Each scene shows the same named points in several views. A view is turned or mirrored, shifted and resized as a whole, has a little noise and may leave points out.
In the rows, 128 means zero.

Scene 1
View 1
j_115: [ 90 131 189 112 120 132 140 143 129 142  67 124 145 134 130 109 149 178
 139  94]
j_890: [ 48 123 180 122 128 138 115 107 123 132 132 167 105 105 160 140 179 186
 173  79]
j_783: [ 46 148 168  85 104 105  91 128 128 119 125 168 118 118 162 120 183 158
 139  78]
j_628: [ 63  98 183 141 112 145 146 124 103 116 104 171 156 138 116 124 149 160
 152  95]
j_637: [ 57 121 173 111  91 120 114 124 105 119 114 166 161 133 130 101 147 151
 131  98]
j_224: [107 141 194 101 117 129 151 167 144 147  36 105 154 145 122  95 148 187
 128 100]
j_901: [ 45 108 162 120 116 111  94  73  86 122 165 176 129 105 156 115 160 160
 151 112]
j_909: [ 49 120 164 103 100 101 128 128  94  93 121 187 156 142 122 111 177 126
 124  91]
j_980: [ 46 116 158 105 108  97  77  74  80 123 165 167 142 116 155  89 152 152
 127 125]
j_143: [ 80  92 181 124 171 124 157 106 101 134 113 139 120 123 140 128 184 185
 173 121]
j_428: [ 48  91 162 120 120 103 149 125  68  81 128 202 166 148 108 114 186 113
 134 111]
j_102: [ 82  87 180 139 147 134 127  77  85 150 129 127 137 113 139 104 135 192
 160 140]
j_188: [ 89 150 197 111 121 157 106 128 175 170  80 105  98  98 175 124 149 229
 168  71]
j_190: [ 64  97 175 119 139 114 149 116  85 108 120 169 149 135 123 117 177 153
 151 114]
j_682: [ 76 122 180 112 146 124 126 108 126 145 112 130 110 112 157 127 175 195
 166 106]
j_81: [ 73 133 198 115 136 155 146 143 163 137  76 136 104 115 156 151 185 201
 180  64]
View 2
j_909: [124  93 145 154 162 167 116 111 150  78 177 160 139 197 101 108 169 202
  97 141]
j_682: [140  77 125 138 209 167 126 129 181 127 151 141 169 204 136  91 138 147
 160  81]
j_143: [148  83 114 119 220 137 125 123 164 116 133 137 139 200 122  75 136 129
 157  94]
j_102: [158  94  86 169 187 131 104 125 163 115 157 116 143 188 143 100 136 123
 144  65]
j_224: [ 95 133 180 170 172 122 176 137 172 134 170 134 205 185 128  33 167 179
 148  68]
j_628: [139  78 143 164 189 112  97 115 136  91 168 136 145 199 114  90 157 190
 129  98]
j_81: [114  71 167 137 224 160 145 139 192 139 154 142 209 206 145  70 141 174
 180  59]
j_783: [119  72 156 160 187 204 123 121 196 112 179 159 200 202 146 120 151 198
 143  83]
j_190: [139  92 127 140 187 138 113 112 147  99 155 140 124 194 105  91 159 162
 121 124]
j_428: [136  92 128 140 170 139 107  99 127  73 165 152 105 196  82 103 166 182
  90 162]
j_115: [113 110 161 160 183 133 145 130 168 121 168 140 188 192 129  60 163 180
 145  76]
j_188: [120  68 162 165 221 167 134 145 201 147 161 137 231 206 169  85 138 173
 190  25]
j_890: [144  48 139 137 224 179  93 124 174 105 158 149 168 216 141 114 134 178
 156  88]
View 3
j_682: [132 170 140 138  81 105 102 101 111 134 162 107 100 166 214 118 103  92
 104 139]
j_783: [106 167 197 168 124 112 134 177 118 156 138 125  89 165 183  97 106 110
 119 157]
j_901: [111 149 142 129 154  98  98 125 143 196 110 136 114 148 197 104  88 133
 128 160]
j_637: [153 127 158 143 118 115 154 167 147 165 117  95 104 136 168 111 121 142
  97 157]
j_81: [147 192 161 144  56 103 130 122 100 113 206  90  86 180 207 113 127  78
  83 127]
j_188: [154 197 169 129  61  76 112 127 113 119 231  94  97 211 211 132 162  74
 100 122]
j_224: [192 132 155 146  25 117 173 151 131  74 163  56  87 151 185 142 164  99
  80 129]
j_909: [134 121 168 171 117 137 169 174 137 168  97  95  99 116 161  90  85 146
  93 169]
j_102: [157 133  92 104  95  90  84  80 149 159 126 109 123 149 203 143 114 131
 118 141]
j_115: [174 143 154 140  58 106 153 142 133 110 167  77  94 155 187 126 145 111
  85 137]
j_628: [172 140 121 122 108 114 151 126 145 176 142  74 108 130 169  98 109 141
  70 156]
j_980: [105 120 160 136 151  92 100 147 157 185  78 142 112 145 189 128 100 140
 142 163]
View 4
j_909: [132 163 118 140 136 139 117 162 109 110 108  65 111 124 118 125 159 123
 119 147]
j_783: [146 171 111 124 148 124 113 160 102 116 135  65 104 133  83 146 129 151
 138 149]
j_637: [139 159 110 123 132 132 134 149 117 114 118  66 112 109 117 126 152 143
 128 153]
j_682: [141 151  94 107 133 119 125 144 124 135 160  97 122 136 105 157 146 167
 133 135]
j_143: [124 140  85 107 126 124 123 145 137 143 154 108 130 141 125 155 173 151
 130 128]
j_428: [118 151 107 143 128 144 117 170 126 110 103  71 113 128 130 121 188  98
 119 145]
j_81: [140 170 100 111 148 117 123 128 115 137 157 106 122 129 118 164 139 205
 141 124]
j_890: [132 167  88 124 145 124 118 154 134 121 162  83 116 133  94 162 145 164
 152 148]
j_980: [149 136  96 105 119 122 141 165 121 115 136  55 104 130  78 127 139 108
 125 164]
j_628: [122 154  98 130 133 136 136 139 138 116 133  77 120 105 129 135 177 150
 138 147]
j_901: [138 132  84 109 116 125 145 159 139 113 143  54 103 124  83 132 150 110
 132 169]
j_115: [143 161 114 117 137 124 134 125 109 134 129  94 127 112 134 141 146 186
 123 133]
j_190: [123 147 102 125 126 132 125 154 127 126 128  87 122 130 126 137 179 130
 125 137]
j_188: [154 167 100 101 145 113 135 117 112 138 169  99 120 116 103 165 117 223
 146 138]

Which points are out of place in each view (at most two, in the order of its rows)? Write none if all are in place.
view 1 | j_81
view 2 | j_783
view 3 | none
view 4 | j_901

Scene 2
View 1
j_930: [117 177 108 123  88 117 124 129 157 127 129 138 208 137 140 144 122 162
 187 144]
j_65: [167 142 126 125 117  87 112 118 159  84 113 126 169 115 150 185 107 150
 142 183]
j_588: [170 183 135 208  74 116 135 146 165 123 127 136  97 132 126 135 135 175
 197 224]
j_893: [165 144 139 174 114  82 118 123 153 108 107 141 164 137 141 181 141 189
 180 191]
j_307: [115 152 145 137  84  96 131 146 133 141 146 163 200 104 132 177 111 186
 177 160]
j_526: [168 170 103 104 102 115 123 121 171  75 117 112 141 112 148 144  86 109
 137 191]
j_539: [150 177 111 140 115 128 123 120 164 101 116 123 175 149 151 143 135 149
 185 158]
j_427: [127 157 150 123 133 128 132 138 130 119 153 144 174 107 148 179 111 160
 179 145]
j_751: [112 170 128 144  66 106 141 144 145 143 152 157 184 113 121 151 106 175
 183 171]
j_800: [123 166 138 146  96 116 133 145 142 135 149 152 170 115 129 162 116 175
 186 165]
j_33: [117 179 143 166  75 126 144 155 141 147 160 156 151 115 122 145 119 180
 198 177]
j_343: [124 135 144 128 101  77 123 134 137 131 132 160 220 112 136 195 116 191
 165 154]
j_904: [201 130 135 167 144  80 103 107 165  73  82 119 147 143 160 192 145 175
 156 201]
j_951: [146 180 111 119 105 135 128 127 163  96 131 121 151 124 149 138 106 130
 169 170]
j_208: [127 180 117  91 113 145 131 127 153  99 151 125 166 106 150 147  84 117
 163 149]
View 2
j_751: [153 171 123 143 136 123 100 128 107 121 146 114 125 121 100 101 125 104
 126 133]
j_427: [161 182 117 167 116 117  85 135 131 135 140 133 112 135 112  92  91  99
 127 134]
j_65: [151 142 113 139 127 103 131 123 142 164 158 133  94 131 123  74 101  81
 129 146]
j_904: [171 120 115 133 151  70 136 115 176 158 135 126  71 137 108  89 104  60
 122 155]
j_307: [152 156 140 145 119 121 114 128 106 131 124 106 125 112  90  98 127 114
 126 124]
j_893: [169 133 128 138 141  84 123 121 144 141 123 111  95 127  95  99 119  86
 121 142]
j_800: [156 172 124 148 128 116  97 131 111 119 140 116 120 125 100 102 122 106
 121 132]
j_208: [147 194  83 145 124 136  93 131 117 142 184 138 113 141 139  76  98  97
 126 142]
j_33: [153 179 129 147 147 126  96 126 103 102 138 115 135 118  85 111 131 110
 125 130]
j_343: [169 144 136 149  89 114 109 142 119 152 119 104 110 124 111  88 108 120
 124 127]
j_930: [176 170  97 123 116 109  89 143 106 126 150 105 112 134 121  89 126 113
 117 135]
j_526: [137 165  85 124 149 122 129 115 130 156 194 141 100 134 138  71 107  76
 126 149]
j_539: [173 165  88 121 144  93  93 130 131 130 156 115 100 143 121  94 121  87
 118 147]
j_588: [145 156 124 127 199 104 126 102 126 101 149 113 118 114  69 118 143  73
 121 143]
View 3
j_800: [117 117 103 123 116 107 130 124 119 119 130 161 127 143 126 127 112 151
 160 116]
j_307: [120 112  88 118 116 104 121 126 129 128 127 136 118 138 129 139 104 152
 156 131]
j_526: [144 138 101 158 111 128 115 146  77  81 133 146 118 172 131  81 102 153
 135 133]
j_33: [115 122 109 126 132 101 143 123 119 135 132 167 117 137 119 137  92 145
 156 116]
j_539: [134 139 117 151  93 138 128 128 108  92 132 167 129 152 123  89 109 153
 164 110]
j_427: [113 111 104 113 115 105 121 120 106  96 135 175 153 163 129 111 129 156
 151 106]
j_65: [138 126  92 136 103 133  94 140  92  74 140 133 133 171 133  95 123 162
 134 126]
j_751: [120 119 104 128 122 104 131 127 111 121 132 158 122 143 127 124 101 147
 154 125]
j_343: [125 104  79 108  92 111 102 124 131 103 122 132 138 149 140 126 136 156
 169 127]
j_930: [132 128 103 138  91 110 134 132 122 113 115 162 126 144 137  93 111 145
 179 120]
j_208: [131 124 107 140 118  89 133 134  79  87 114 184 139 174 140  69 116 142
 153 122]
j_588: [124 142 122 155 146 130 140 133  94 127 155 160  91 140 104 132  59 149
 120 127]
j_904: [137 141 103 146  91 180  84 129 104  66 169 127 126 161 112 112 121 183
 123 110]
j_951: [136 136 113 151 111 119 130 138  84  90 128 169 124 162 127  80 102 147
 149 119]
View 4
j_343: [ 66 125 110 161 188  95 113  82  90 123 110 128 136  68 110 104 119 167
 179 157]
j_526: [158 101 122 118  81  62  85  75 132 153 122  94 100  95 120  88 109 105
 144 127]
j_751: [ 94 110 101 126 172 110  95  71 114 118 118  97 120  90 104 149 125 108
 146 143]
j_427: [102 105 113 176 169  84 105  88  99 125 137  96 113 112 127 130 140 137
 154 181]
j_951: [138  98 121 146 102  70  87  72 129 124 127  93 107  91 114 127 125  88
 141 138]
j_65: [118 123 141 119 101  76  90 103 107 137 115 135 104  83 126  84  95 122
 156 140]
j_307: [ 66 119 101 119 200 123 100  76 102 115 107 104 126  80 100 137 115 125
 159 144]
j_930: [ 97 106 102 169 147  75 102  65 117 100 105 110 143  51  94 140 132 108
 159 139]
j_33: [ 84 108  95 120 189 120  87  71 111 102 117  86 115 100  99 180 133  83
 139 147]
j_800: [ 86 114 106 143 179 106  92  75 101 109 121  98 120  89 104 151 127 110
 148 154]
j_904: [ 94 144 180 115  90  83  93 140  86 118 126 178  92  99 137  83  83 123
 158 156]
j_208: [153  88  99 173 119  60  95  55 125 140 132  64 118 100 115 124 140 108
 143 149]
j_893: [ 73 139 148 117 141 106  97 115  91 105 119 158 108  84 117 119  97 115
 159 151]

Which points are out of place in each view (at most two, in the order of its rows)? Write none if all are in place.
view 1 | j_307, j_751
view 2 | none
view 3 | j_526, j_588
view 4 | j_65
